A landscape with many valleys, sampled at points; each row gives a point and its height.
A ball rolls from a point to whichever of its 2 nearest points has the largest drop for the distance, and stops where none of them is lower. Distance is the straight distance between rows; heights are no part of it.
j_61 height 277: [131 135  93 144 164 170 113 106 150 108 199 152  74 154 173 136 138 113
  95 110 134 122 129 182 129 170  90 143]
j_552 height 525: [147  98 155 157 153 116 139 106 162 160 164 115 157 126 108 108 137 131
 110 123 147 137 110 166 146 170 185 145]
j_222 height 187: [109 146  81  79 118 120 120 135  67 126  81 186 119 119  91 129  97 108
 153 165 109  96 120  95  86 101 142 114]
j_228 height 584: [167 130 141 133 145 118 147 107  65 177 158 143  95 103  88  70  82 112
 136 109 164 145  99 137  79 117 148 146]
j_133 height 623: [132 153 102 146 124 137 120 119  73 180 120 116 109  94 145 127 102 141
 100 152 157 117 152 109  99 144 136  97]
j_7 height 239: [144  90 163 119 107 110 105 139  99 102 137 131 197 133 122 144  95 202
 140  97 114 154 141 125 150 106  96 157]
j_431 height 398: [ 88 146 144 135 139 155 145 115 145 159 141 152 145  81 140 142  89 101
 102 134 173  83  77 137 113 189 104 114]
j_160 height 302: [140 127 132  59 101 137 156 181 146 125 139 111 105  70 148 164 125 133
 124 170  83  93 106 162 127 159 102 154]
j_858 height 165: [107 118 147 101  83 141  98 167 115 191  76  95 111 133 133  72 133 126
  99 175 109  95 130 113 119 123 165 120]
j_945 height 592: [135 114 131 148 122  99 149 107  49 196 148 128  94 129  79  99 113 151
 149 171 169 123  97 121  86  87 181 132]
j_914 height 315: [105 133 118 100 176  92  93 143 166 112 127 178 170 128 122 116  56 141
 163  76 126 138 157 106 136 147 154  96]
j_447 height 194: [ 99 103 179 119  97 127 164 126 132 136  99 134 166 116  48  70 139 124
 109 156  79  59 114 122  87  97 127 143]
j_127 height 241: [155 106 141 140 172 123 162 115 113  83 129 129 129  98 127 147 170 103
 139 122 111 116 147 124 130 112 188 130]
j_23 height 167: [149  87 114 161 134 117 105 104 122 100 142 129 126 208 164 193 154 160
 107 165 174 131 154 140 171 131 157 160]
j_717 height 278: [ 82 156  93 124 153 148  99  79 163 143 141 167 191 136  70 146  86 102
 160 119 131 142  92 111 117 107 177  87]
j_318 height 695: [ 45 104 151 131  91  95  86 123 122 113 111  92 144 196 107 156 169 152
 128 158 133 135 184 133 158 172 152 165]
j_869 height 260: [170 102 181 148 146  81 186 132 126 112 105 114  94 106 130 128 170  89
 167 121 118 153 109 102 119  97 158 140]
j_467 height 125: [111 110 113 170 101 149 134 114 132 135  99 114  98 233 162 101 110 181
  95 112 196  89 153  97 141  77 189  85]
j_939 height 48: [125  95 121 190 124  91 157 130 133 107 128 170 135 202 154 156  83 182
 146 126 178 106 151 115 154 141 164 128]
j_417 height 200: [164 108 127 130 138 158 118  98 152 162  87 136 135 111 150 130 147 136
 119 109 152 140 128  82 137  93 154  45]
j_465 height 112: [141  82 147 121 108 166 101 123 141 188 109 135 165 130 143  92 126 150
  84 141 110  99  79 114 141  89 147  93]
j_356 height 704: [116  81 128 122 127  88 117 129 106 131 116 116 127 182  86 157 179 155
 119 169 122 136 153 116 130 164 172 167]
j_709 height 211: [102 192  94 145 119 120 132  91 127  76 118 111 153  92  87 166 196  69
 177 151  86 159 155 131 120 102 104 115]
j_241 height 756: [156 126 122 133 142 148 142 135  88 109 127  79  42 111  94 113 180 101
 147  81 103 126 181 141  98 105 128 148]
j_600 height 210: [105 105  95 115 122 155  76  90  98 101 159 131 132 196 121 182 160 152
 129 127 151 127 142 138 193 110 147 157]
j_480 height 391: [119  88 137 132 163 192 143 121 145  66  76 169 181 181 171 124 110 169
  77 130 146 111 174 122 120 160  87 120]
j_14 height 372: [189 120  91 105 183 106 139 134 138 127 174 150  84 151 153 129 165  88
 107 169 111 171  99 160 125 102 131 128]
j_868 height 333: [156 131  87  97 122 131 165 155 138 111 107 144 138  45 122 189 161 109
  99 207  73  99 121 106  99 113 112 102]
j_446 height 186: [110  96 167 137 122 168 110 130 128 157 127 103 125 132 141 127 142 160
 116 117 150  87 113 147 162 117 110 157]
j_596 height 237: [125 114 149 135 151 196 150 140 180 141  96 173 127 139 207 117 110 114
 114 110 174  95  77 132 143 138 123  81]
j_904 height 653: [123 158 101 113 135  79 125 167 104 148 181 112  57  84 153 144  94 163
 144 114 117 108 147 130 119 171 124 148]
j_732 height 193: [ 83 112 137 118 112 126  91 141 138  73  99 146 216 179  87 123 129 127
 134 141  78 137 158 141 111 149 142 163]
j_833 height 343: [140 167 113 126 125  91 150 167 130 109  72 148 114  79 139 175 161  89
 133 178  95 117 155  95 101 122  89 107]
j_381 height 320: [166 145 118 131 171 168 180 134 113 100 126 133  78  75 135 149  88  66
 122  71 145  79 127 135  79 124  83 129]
j_420 height 645: [108 200 116 156 106 124 101 116 104 118 132 144 156 150  63  87 104 116
 138 167  78 173 153 112 126  82  54 153]
j_462 height 289: [121 119 119 117 109  91 132 167 115 113 144 105 157 125 149 168 145 134
 169 173  90 140 137 129 151 153 176 136]
j_676 height 408: [147 118 150  87 135 118 101 134 113 110 122 139 134 147 124 166  69 171
 154 106 138 201  67 122 142 152  45 134]
j_695 height 378: [113 161 115 165  94 136 146 125 145 147 131 123  84 111 157 144 162  82
 135 137 155 111 137 156 113 184 126 124]
j_432 height 335: [139 140 162 119 100 130 186 137 182 124 112 116 131  68 121 126 144 100
 156 114 109 118  99 139 137 152 119 112]
j_521 height 418: [145 132 130 107 131 156 138 135 136 105 179 132 131 122 119  83 116 129
 137 130  76 160  70 143 190  90 140 172]
j_935 height 242: [121  46 176  89 131 117 114 162 178  73 117 160 204 160  91 108 111 169
 144 109 100 122 112 131 102 155 126 152]
j_729 height 245: [154 121 121 174 164 162 130 106 134  79 181 114  96 153 171 175 186 101
 112  92 164 119 144 193 158 134 102 172]
j_571 height 781: [150 141 144 183 114 131  95 127 101 194 121  70  83 157 128  97 106 112
 144  89 157 133 135 105 147  81  79 181]
j_400 height 363: [145 143  93 100 162 121 134 113 128 143 185 141  97  86 142 154  90 142
 118 133 113 148  75 109 116 129  87  96]
j_649 height 197: [103  99 117  86 117 156  94 131 108 121 147 146 136 122 120 145 119 170
 118 119 130 126 126 146 120 186 108 135]
j_906 height 243: [122 133 139 135 153 160 113  98 115 155 114  79 111 109 111 112 169 132
  54 115 127 116 177 141 104 158 115 115]
j_565 height 348: [127 177 105 103 148 176 165 142 113  88 105 175 143  58 151 147  99  91
  86 132 131  73 146 147 107 100 101 103]
j_26 height 615: [156 138  74 121 124 129  88 135  88 207 144 116  98 132 146 114 121 142
  74 187 154 142 133 159  91 139 144 115]
j_978 height 546: [152 115 138 180 136 143 118  70 113 154 127 111 143 129 123 113 135 125
  91  88 194 139 153 128 127 133 181  95]
j_657 height 403: [172 143 106 116 211  81 139 109 105 151 147 166  91 150 130 120 108 112
 116 146 132 195  87 106  94 119  86 116]
j_995 height 456: [142 118 123 128 164  93 107 143 129 146 130 129 111 139 157 128 147 147
 131 136 117 131 119 102 149  93 131 130]
j_900 height 361: [139 115 134 139 117 128 117 110 157 132 148  77 108 101 103 115 142 130
 138  37 140 138 189 139 136 175 132 108]
j_563 height 596: [159 152 106 136 142  97 144 145  97 145 130 144 138 138 131  96 125 113
  83 247  94 125 129 138 108  95 145 168]
j_212 height 369: [107 163 116  76  79 141 111 169 131 109 101 114 111 125 130 118 129 156
 141 158  88 148  74 157 134 128  46 163]
j_316 height 306: [110 120  77 110 143 173  99 108 167  72 192 153 135 164 179 180 156  98
 125 126 124 136 129 176 163 159 119 132]
j_714 height 115: [105 189  95 107 136  72 119 102 172 128 135 153  77 131  79 116 137 100
 161 128  90 169 129 108 107 153  64 128]
j_60 height 388: [108  91 146  65 108 148 106 159 111 117 121 141 114 174 137  95 114 156
 139 155  86 132  85 126 131 119  85 162]
j_667 height 409: [ 93 112 143 131 178 173 125 135 126  79  94 177 163 138 167 157 100 159
 110 120 161 114 129 130 132 120  67 120]
j_884 height 176: [114 141  91 146 160  89 121  69 138 125 183 110 112 101  75 158 152 143
 138 105 123 137 173 141 118 154 136 119]
j_86 height 364: [123  85 115 109 143 155 112 108 139 127 138 151 189 118 119 181  80 195
 131 111 172 116  88 119 146 145 169  99]
j_628 height 353: [153 124  94 128 145 118 144 134  88 104 198 157  82 172 187 146 139 121
 127 181 121 144  84 148 145 122 153 157]
j_266 height 652: [120 176 143 173  66 119 118 160  96 120 127 106 123 124  86  65 109 129
 156 177  89 150 138 110 142  90  83 181]
j_773 height 568: [177 106 145 136 152  97 100  93 121 205 153 138 153 115  91  76  79 159
  89 117 159 169 113 116  97 132 163 117]
j_294 height 741: [146  99 143 129 107 111 110 137  73 168 146  85  65 156 105  54 125 164
 132  75 147 123 151 137 146  93 173 179]
j_262 height 351: [ 80 156 101  66  80 140 105 169 147  86 124 110 155 102  96 125 138 140
 179 156 100 123 105 164 143 144 106 173]
j_982 height 236: [117 113 100 145 123 170  88  44  96 126 169 143 183 163  85 125 100 146
  98  96 137 143 143 143 136 126 193 116]
j_692 height 134: [116  96 148 131  90 137 108 145 144 128 115 141 197 151 136 115  92 154
 119 140 121 109  90 106 114  88 125  99]
j_974 height 685: [ 63 112 145 144 109 110 124  94 110 122  90 104 107 176 108 152 173 144
 122 127 180 115 180 117 119 188 153 118]
j_956 height 229: [ 88 160 110 158  97  98 109 104 118  95  87 111 156 146 104 134 174  83
 202 140 105 169 165 126 127 104 141 102]
j_724 height 470: [124 128 151 141 133 107 105 141 111 135  89 150 139 145 143 117 108 147
 118 134 104 128 154  82 112 120  91 131]
j_211 height 137: [150 105 128  88 148 202 112 131 163 132 152 106 124  83 129 131 168 152
 111 104  80 126  98 136 159 105 115 117]
j_92 height 159: [116  99 124 154 111 198  99 111 121 151 109 115 117 161 154 119 123 163
  94 114 180  92 136 125 146  97 146 110]
j_4 height 774: [153 140 153 174 158 101 125 118 102 171 140 120  71 169 128  72 136  87
 141  80 147 155 137 147 123  86  89 184]
j_265 height 631: [ 89 147 108 113 144 114 108 154 134 187 114 106  89  99 138 143 128 136
 117 141 128  79 133 114 113 145 120 101]
j_827 height 181: [124 102 212 132 122 106 144 147 148 128  90 127 167 116  86  81 125 126
 128 108 114  91 125 105  86 125 111 131]
j_824 height 314: [104 146 112 109 132  94 108 136 147 127 137 110 114 107 152 192 142 151
 180 118 153 132 136 108 135 140  83  94]
j_853 height 246: [125 124 121  73  78 130 146 174  92  85 115 159 163 111 154 147  58 116
 170 140 123 138  92 135 104 154 141 129]
j_384 height 589: [162 137 131 180 176 126 135 123 108 150 115 159 143 162 161 105 159  96
  64 198 141 130 131 148 115  90 130 136]
j_326 height 558: [127 104 157 143 115 123 113  87 105 169 137 122 154 142  89  91  91 182
 118  83 171 123 135 119 133 123 185 122]
j_542 height 362: [132 147 117 132 149 206 144 155 128 113  91 182 162 107 178 120  83 104
  70 161 121  79 144 128 117 158  78 115]
j_229 height 624: [118 160  97 127 128 166  98 116 155 128 164 124 179 107  75 104  92 144
 124 181  90 155  78 130 164 113  92 143]
j_442 height 309: [106 161 114  97 120  62 141 168 167  95  97 126 175 103 134 145 150  98
 159 188  77 107 151 117 154 119 190 127]
j_13 height 798: [ 89 154 117 120 102 125  88 122  83  87 134 125 126 131 132 144 117 144
 168  62 143 152 193 156 139 136 108 160]
j_367 height 334: [147 148 129 155 171 180 188 106 109 113 142 144 126  46 111 159 105  99
  87 108 150  74 137 145  75 122 118 103]
j_59 height 138: [148  99 163 197 165 110 153 125 122  91 112 113 127 178 158 156 112 156
 114  60 206 105 211 109 167 114 144 171]
j_148 height 437: [159 143 119 107 168 100 127 138 127 145 180 123  87 135 154 109  94 136
 150 111 106 158  79 119 182  82 107 149]
j_731 height 224: [137 152 111  63  75 113 145 189  82 119 124 157 112 107 130  93  70 127
 158 153  79 135  93 105 123 114 137 144]
j_921 height 319: [137 151 119  71 107 111 170 171 120 107 137 130 142  63 110 198 131 120
 147 221  91 101  84 135 139 129 122 145]
j_252 height 261: [138 113 134 137 133 132 150 144 119 140 144  80  91 106 128 148 186 127
  79 148 112 107 163 153 109 169  99 156]
j_428 height 223: [102 115 142 122 128 151  95 106  96 148 118 104 144  89 113 134 117 168
  84  84 154 114 165 134 106 182 100 118]
j_688 height 732: [160 108 130 124  97 106 103 143 112 170 134 111  81 146 164  70 140 139
 141  87 129 156 142 112 170  84 194 127]
j_800 height 444: [161  97 159 129 155 128 136 129 137 156  87 123  94 126 169 161 148 178
 121 117 190 121 126  90 117 147  96 122]
j_410 height 609: [165 116 110 117 123  98 114 157  96 186 147  99  97 121 130 123 152 147
  92 236 127 136 104 153 109 165 145 152]
j_164 height 367: [139 167 114 170 104  93 164 142 169 152 109 108  61 106 142 168 162  85
 116 163  93 120 147 167  88 166 123 107]
j_12 height 459: [140  96 167 141 148 126 139 140  97 117  68 125 105 112 134 167 142 155
 125  82 175 117 196 104 109 177 108 129]
j_334 height 270: [106 116 168 120 176 157 138 164 149 128  67 145 122 128 153 110 108  97
 121 105 152  72 107 111 114  83  86 120]
j_760 height 171: [ 86 155  96  71  94 102 135 127  97  99  66 152 143 120  72 142 141  97
 196 165  99 114 113 125  81 112 123 126]
j_458 height 767: [169 124 121 155 151 132 127 132  62 141 120 136  55 166 141  92 184  74
 138 119 149 164 144 139  99  57 120 155]
j_958 height 536: [172 112 121 135 147 132 123 120 137 165 156 104 129  99 135 130 145 148
  73 133 174 131 147 148 121 149 190 101]
j_646 height 218: [ 76 155 112 136  79 181  98  98  90 108 120  57 147 117 107 132 158 125
 138 106 141 117 160 159 132 125 134 103]
j_366 height 119: [126 154 126  78 101 141 139 152 168  85 107 123  82 139 147 118 186  77
 184  98  91 140 115 147 143 100 109 139]
j_304 height 417: [159 135 109 160 210 113 119 104 114 164 119 184 107 150 156 132  79 153
  93 141 185 150 105  95 100 112  97 100]
j_250 height 607: [118 133 153 186  97 170 150 116 103 198 169  82 132 122  94 103  65 146
 127 135 144  96  57 124 138  84 102 150]
j_251 height 352: [136 152 119  99 157 118 197 122 160 112 181 144 105  93 118 139 129  80
  99 164 102  73  83 162 114 135 137 155]
j_237 height 404: [110 135 148 110 114 148 148 149 121 111 156 141 120 151 122  68  99 118
 121 159  61 101  70 142 154  95  95 179]
j_855 height 381: [158 115 133 112  83 163  94 103 123 120 123 113 134 112 116 125 148 133
 136  66 127 180 166 123 120 129 122  88]
j_118 height 411: [108 101 131 143 154 144 111 106 171  92 102 165 186 172 176 197 127 138
 135 143 164 144 118 110 165 115 101 103]
j_461 height 253: [119 115 159 177  90  78 137 125 111 148 178  93 179 171 116 108  80 195
  96 102 143  96 164 117 145  90 148 147]
j_609 height 339: [128  99 140  91 139 135 137 111 150 105 165 148 102  95 107 104 127 134
 162  43 119 135 144 145 123 193 143 126]
j_208 height 307: [126 165 116  95 107 117 129 151 142 149 142 129 168  38 131 124  61 132
 156 159 113 104 100 132 128 156 152  99]
j_740 height 602: [176 151  96  90 131 122 150 144  95 172 161 105 114  81 114 134 133 126
  92 228  83 120  94 144 129 124 133 163]
j_115 height 182: [ 80 121 103 221 114 106 147  91 110 147 124 141 181 197 103 126 121 123
 101 153 157 120 152  97 104  76 197  95]
j_134 height 162: [170 121  95 141 118 151 120 115 201 151 131 113 146  86 162 160 136 136
 101 136 102 157 133 126 118 152 148  36]
j_200 height 295: [100 163  69  93 180 118  69 124 159 128 108 175 210 149 101 144  85 129
 161 112 111 151 138  87 113 112 170  96]
j_564 height 355: [135 165 119 143 130  94 174 165 152 112 108 124  52 123 160 178 181  59
 118 170  86 121 136 123 101 131  71 141]
j_221 height 183: [176 113 123 157 101 171 146 109 142 156  99 114 120  74 167 164 150 108
 115 115 152 147 107 130  99 136 166  48]
j_572 height 749: [114 129 134 134 135 144 124 132  92 135 140  89  95 116  91  72 157 123
 137  95 105 104 149 144 148 113 154 163]
j_569 height 268: [129 121 117 113 145  96  93 105 135 154  75 129 141 130 104 171 142 168
 184 115 148 165 137  67 145 110 148  74]
j_957 height 318: [120  99 155  87 120 137 161 142 155 110 144 139  78 136 131 126 151  93
 174  58 134 147  95 141 141 182 143 141]
j_73 height 269: [124 134 146 136  89 108 116 138 126 138 147  82 144 101 118 128 151 157
 153 132 116 144 141 109 175 140 158 136]
j_518 height 515: [157 118 180 149 115 136 116 119 153 164 137 128 122 148 147  82 143 103
 108 112 131 138 120 150 136 177 128 148]
j_959 height 347: [117 173 108  85 110 127 135 130 196 109 132 131 141  83  96 117 140  94
 140 110  90 133 116 145 124 150 102  97]
j_620 height 89: [138  68 158 192 163 118 190 129 149  97 112 152 148 192 156 120 117 170
 119 119 183 103 175 104 146 124 186 147]
j_108 height 142: [111 169  95 112 191  70 134 111 172 130 174 125  89 108 113 147 151 121
 146 142  99 130 127 121 120 134 110 123]
j_550 height 567: [156 103 149 162 159 131 127 108 164 165 147 117 128 165 137  67 190 106
 105 104 181 127 133 162 155  81 199 111]
j_231 height 664: [ 84 135 131 137 137  62 114 144 134 149 152 108 110 114 130 153 126 164
 147 128 122 121 173 125 150 210 128 153]
j_42 height 430: [154  98 102 142 175 114 140 120 140 167 109 146 110 144 146 168 133 158
 102 187 192 142 101  98 113 148 129  92]
j_771 height 762: [173 126 131 136 138 143 158 118  54 109 130 120  53 117 111  99 150  75
 149  90 119 158 105 128 101  80 111 166]
j_863 height 292: [140 165 115 120  53 139 127 133 114 126 159 127 159  84 106 112  63 117
 155 147 118 150  95 137 125 192 118 121]
j_878 height 276: [173 107 156 114 108  90 172 152 169 119 154 107  89 113 138 121 185 112
 172 120  94 174 120 123 141 141 150 142]
j_296 height 208: [184 102 107 156 153 120 134 120 102  93 161 120  96 171 168 168 164 130
 104 106 162 152 162 163 159 106 155 161]
j_435 height 389: [101 167 126 169 110 158 135 131 182 159 120 132 142  95 146 122 124  83
  87 154 161  86 132 149 132 192 132 114]
j_153 height 600: [129 116 146 167 101 118 142 123  82 206 133  90 115 109 113 102  89 186
 123 152 170  99  80 115 112  88 140 143]
j_626 height 88: [128 122 127 107 122 160  82 114 157 176 102 121 118 152 142  63 161 113
  81 114 122 125 127 138 150  98 143 103]
j_632 height 178: [100 151 140 129 131  96 159 155 121 100 128 136  36 175 162 117 135  54
 171  87 138 124  96 136 142 123 107 146]
j_438 height 374: [106 135 146 154 134 182 120 141 141 112  88 170 162 169 177  96 114 113
  66 138 127 114 183 137 122 172  85 133]
j_591 height 713: [150  81 140 138 127  59 130 131 106 125 138 140 148 172 109 101 132 129
 130 138 132 168 160 118 125 140 206 142]
j_323 height 496: [ 85 137 181 167  99  97 118 160 105 142  74 105 127 139 117 107 139 118
 129 124 135 101 176 137 101 162  79 179]
j_813 height 421: [ 93 145 125 111  91 150 129  98 115 121 136 169 154 130 105 144 104 102
 126 192 119 113  67 162 107 175  89 158]
j_409 height 675: [100 128 139 157 117  88 131 128 115 145 118  70  86 124 104 174 175 138
 152 111 159 120 185 122 139 176 143 154]
j_70 height 207: [135 131  95 112 157 124 122  90 138  95 185  89  95 102  79 143 123 137
 100 109  87 126 191 171 100 136 169 104]
j_535 height 788: [115 154 125 167 105 127  91 126  79 146 119 110 111 148 154 132 111 129
 165  96 151 141 169 124 148 120  77 151]
j_973 height 204: [100 118 126  67  97 119 130 178  77 116  89 172 109 145 118 107  69 134
 171 157 120  75  68 100  81 101 131 125]
j_220 height 324: [135 158 134  92 118  78 190 164 173  92 108 151 178  79 130 162 137  76
 131 181  78 102 146 127 144 147 124 144]
j_22 height 221: [145 134 168 192 125  84 129 126  95 174 117  67 148 155 119 115 105 160
  70 105 177 112 191  90 136  66 159 148]
j_97 height 220: [157 104 142 140 147 181 109 125 159 146  84 183 137 143 202  81 101 135
  98 104 164 135 120  93 136 103 141  66]
j_111 height 280: [160 117 133 130 130 126 159 187 132 115 146  94  62 104 177 172 148 145
 120 141  98 102 133 157 114 149 101 151]
j_977 height 169: [147 132 114 165 167  83 167 122 188 101 119 156  85 114 163 141 128 122
 139  71 155 149 211 105 120 172 154  87]
j_967 height 259: [100 131  74 138 133 178  72  52 139 142 149 141 178 174  70 163 129 132
 128 136 123 160 116 116 146 145 164 107]
j_374 height 235: [ 76 132 140 162  99 105 100 101 103 134 143  82 207 151 108 111  97 156
  93 133 130 125 182 112 144 114 171 130]
j_702 height 659: [122 172 116 156 132  95 139 136 109 127 154 111  81 141  96  79 129  95
 156 157  87 156 120 109 163  68  99 182]
j_449 height 160: [118 111 184 162  93 124 150 138 163 117 135 123 200 155 113 107 126 157
 119 123 103 121 102 102  96  96  79 143]
j_411 height 640: [117 163 101  86 152  96 128 188 165 186 155 102  62  96 167 151 114 156
 132 142 104 114 121 119 144 140  91 136]
j_846 height 219: [162 126 110 139 134 159 166 106 124 114 166  92 118  81 137 183 172 114
 160 135 116 124 103 144 143  93 150 109]
j_972 height 616: [ 96 169 122 167  96 166 112  94 103 160 152 118 161  98  95 106  94 142
 145 155 118 132  98 130 149  88  93 133]
j_686 height 168: [115 102 133  65 119 169  90 149 149 104  98 120 165  82 148 160 132 185
 133 109 138 126 101 163 115 173  83 119]
j_543 height 111: [170 107 147 122 131 196 106 100 141 132 129 109 141 126 124  92 198 115
  86 127  97 147 124 148 174  91 140 134]
j_816 height 360: [120 152 102 109 157 144 129  85 167 122 158 147 148 102  83 117 155  98
 104 135  95 103 124 144 114 162 124 117]
j_823 height 170: [ 81 115 146 137 118 130  98 104 137  92 125 119 162 144  73 119 165 110
 155 115  96 139 150 148 147 150 136 156]
j_333 height 303: [114 176 121 108 130 160 164 130 147  93 115 132  82  97 138 157 140  83
 154 101 153  85 112 153 102 121  81 113]
j_599 height 288: [128 115  95  78 129 108  77 129 130 156 100 111 101 116 114 182 168 187
 159 134 120 143 116  82 127 133 111  83]
j_909 height 244: [ 61 148 129 163  54 121 114 121  88 133 109  63 150 143 100 138 147 147
 153 149 130 123 150 131 158 108 142 144]
j_99 height 338: [127 160  99 103 111  89 186 128 116 113 154 176 154  86 103 142 133  69
 106 187  76  98 120 145 126 132 127 165]
j_398 height 576: [181 121 155 196 135 110 121 111 144 161 111 126 145 188 159  73 172  86
  68 117 157 153 160 150 134  72 160 132]
j_492 height 476: [ 78 106 174 149 187 105 117 161 115 129  80 111 122 124 106 159 115 170
 131  77 174  72 190 105 115 142  85 168]
j_88 height 385: [142 135 103  73 165 113 118 114 121 137 158 121  87 144 139 171  83 173
 129  93 107 196  56 104 144 159  51 105]
j_866 height 205: [ 96 117 116 118 110 161  66  92 116  81 112 126 178 178  99 147 162 162
 162 106 120 157 149 162 158  92 127 132]
j_21 height 180: [108 145 153  96  85 116 148 151 138 164 106 124 144 103  97  86 123 106
 110 175  78  91 103 115 121 136 155 145]
j_246 height 390: [207 134 104  79 219  95 153 123 101 143 177 141  88 165 121 124 144 113
  88 166 145 177  65 143 108  75  96 112]
j_439 height 271: [157 126 148 116  66 151 136 154  98 111 167 123 131  98 169 132  65 135
 168 100 132 157  83 136 144 170 139 128]
j_655 height 638: [103 160  86 118  85 145  71 118 128  95 103 144 167 131  49 100 106 149
 171 162 100 199 116 113 123 108  88 140]
j_797 height 203: [141 180 112 129 136 117 163 118 137 114 150 134  68 134 156 107  97  42
 156  81 113 141 112 135 118 123 107 122]
j_284 height 410: [ 98 146 137  82 102 170 154 125 127 103 124 178 162 103 113 128  71 100
 111 139 155  93  67 153 106 204  80 120]
j_941 height 172: [107 109 130  93 101 201 120 149  73 122  94 110 137 125 125 109 155 144
 127 124 121  88 140 135 122  79 147 102]
j_886 height 340: [129 107 113 118 170 110 138 134 138 108 152 181 176  94 144 151  62 157
 144  88 173 129 120  99 132 179 195  86]
j_923 height 166: [187  97 161  95 172 185 129 122 113 128 126 128 128  84 138 141 125 141
 115  66 117 139 101 107 133  72 100 116]
j_806 height 184: [132 121 159 186 146  78 127 151  90 125 113  73 133 156 157 168 110 162
 127  86 171  90 189 113 158  79 138 172]
j_984 height 321: [130 160 143 130  73 109 150 154 173 128 111 109 181  63 149 135 115 106
 167 149 116 131 107 130 131 166 160  88]
j_239 height 577: [192 120 140 112 142 104 146 119 116 179 139 117 127  86 110  87  83 128
 112 123 130 174  73  91 110 104 127 119]
j_781 height 386: [126  68 149 114 146 165 107  93 148 108 125 148 175 154 142 206 118 176
 145 110 166 129  60 123 156 129 104 100]
j_386 height 190: [ 96 176  92 113  92 121 138 124 108  85 125 132 142 108 121 170 136  92
 198 153  93 158  91 134  98  93 100 124]
j_791 height 93: [181  99 113 157 190  78 159 136 147 123 131 172 140 179 164 155  86 181
 125 146 182 154 159 103 149 161 164 129]
j_843 height 556: [122 142 140 199 158 107 138  74 164 140 137 123 166 141 117  85 150  90
 118  91 159 125 153 137 152 113 204 104]
j_57 height 157: [112 112 110 202 113 136 147 106 115 113 108 135 155 220 140 116 105 167
  85 149 165 118 178  85 115 109 169  93]
j_716 height 91: [121 185 106 111  98  91 136 146 175 112 133 125  42 123 110 117 166  73
 174  98  76 141 153 135 107 129  86 134]
j_918 height 341: [137 117 111 116 167 107 150 125 117 111 137 150 102  91 155 173 120 140
 163  91 143 149 118 115 115 146 116 107]
j_799 height 399: [159  93 141  89  96 145 106 126  93  95 122 141 109 124 126 146 120 155
 155  68 139 193 121 122 117 144  79 108]
j_733 height 136: [152 124 125  92 112 152 120 161 188 119 132 124 154  80 169 150 111 143
 109 120 116 125 102 134 127 181 115  85]
j_953 height 149: [115 121  99 110 150 107 166 141 173  84 125 151  57 167 184 133 198  52
 168 121 115 131 106 130 144 116 129 119]
j_358 height 254: [ 91 126 148  96 169 212 131 134 183 121  77 190 129 140 169  90 134 114
 114 109 162  49 104 145 119 110 104  97]
j_490 height 297: [142 101 142 121  83 136 163 140 197 115 184  90  75 123 138 135 175  99
 163 103 117 140  83 168 139 189 158 124]
j_971 height 196: [ 72 129 129 120  65 192 105 115  62 107 110 103 167 147 111  96 132 119
  99 149 118  94 146 142 134 120 158 117]
j_810 height 583: [158 119 144 197 128 156 125 128 104 160  86 126 114 171 175 102 161  87
  79 143 146 145 153 131 117  96 106 154]
j_285 height 198: [159 120 116 136  84 149 145 130 109 116 127 104 126  72 142 161 168 112
 148 150 108 140 130 121 119 133 172  74]
j_916 height 264: [127  82 182 112 117  80 123 171 139  91 125 143 216 116  97 116  67 166
 146 128 102 152 129  98 109 141 115 147]
j_233 height 247: [129 128 138 118 108  97 113 134 147 123  79 135 150 127 128 119 156 106
 190 120 112 167 125  99 124  92 152  80]
j_685 height 332: [134 128  90 137  98 159 115 124 107  95 176 154 125 187 182 156 142  89
 130 154 110 170  95 139 147 153 102 139]
j_363 height 630: [ 94 159 122 116 123 151  78 113 185  95 150 150 159 147  60 109 109 142
 145 147  96 205  88 139 157 138  74 152]
j_63 height 195: [151 150 109 144 152 110 148 138 174 123 152 160  67 146 168  93 125  79
 137  83 132 142 168 130 103 171 142 112]
j_792 height 201: [157 113 139  92 158 147 101 107 107 108 163 128 158 122 137 145 100 183
 129  84 116 150 126 119 164  74 107 132]
j_52 height 217: [ 98 101 162  74 142 137 107 124 168  72 105 164 214 138  65  65 113 145
 112 105  70 134 159 137 116 122 114 154]
j_699 height 722: [160  88 162 132 115  85 120 120 151 118 117 137 120 170 152 106 153 134
 151  72 152 168 147 112 164 127 204 124]
j_513 height 150: [103  95 145  61 120 168 111 140  99 152  62 100  95 103 101  89 157 140
  97 147 107  82 141 110  99 121 183  95]
j_966 height 133: [139 126 122 169 177  70 131 114 153 119 133 142 133 128 156 161 130 157
 116 102 181 150 195  97 150 179 160 122]
j_481 height 365: [130 156 131 138 180 105 161  97 187 162 180 121 122  83  96 125 161 106
  88 159 119  79 114 172 110 141 135 147]
j_217 height 506: [103 140 164 164  98 133 116 165 117 164 101 122 124 136 175  83  98 100
 103 123 148 102 143 134 127 171 128 164]
j_975 height 285: [106 172 139 127 154 157 177 153 119 109  74 121 101 120 156 128 124  62
 153  99 153  67  69 133 123  54  82 129]
j_501 height 206: [110 130 106 200 115 118 113  84  96 139 162 126 166 187 116 131 104 126
 106 135 153 152 157 133 152 106 206 127]
j_928 height 336: [119 131 120  68  84 120 140 177 136  90 116 132 198  83 105 131 103 120
 144 198  71 103  97 140 138 117 141 164]
j_679 height 483: [ 66 125 157 134 102  92  99 148 130 148  87 107 148 180 102  89 139 159
 120 116 114 113 175 111 115 109  77 146]

Where does a ball stop that starts at each point below?
j_481: j_513
j_572: j_733
j_42: j_23
j_816: j_760
j_410: j_733
j_118: j_467
j_217: j_733
j_676: j_760
j_284: j_733

Call two points neighbours if one is among the 2 nearest of the other. Go from one point of each pair to the other, from neighbour to neighbour, staying as low as possible. Name the highest point that can't be avoided.
j_23 / j_513: j_916
j_733 / j_823: j_676
j_716 / j_467: j_461
j_716 / j_760: j_816
j_513 / j_626: j_447
j_823 / j_23: j_600
j_939 / j_716: j_797
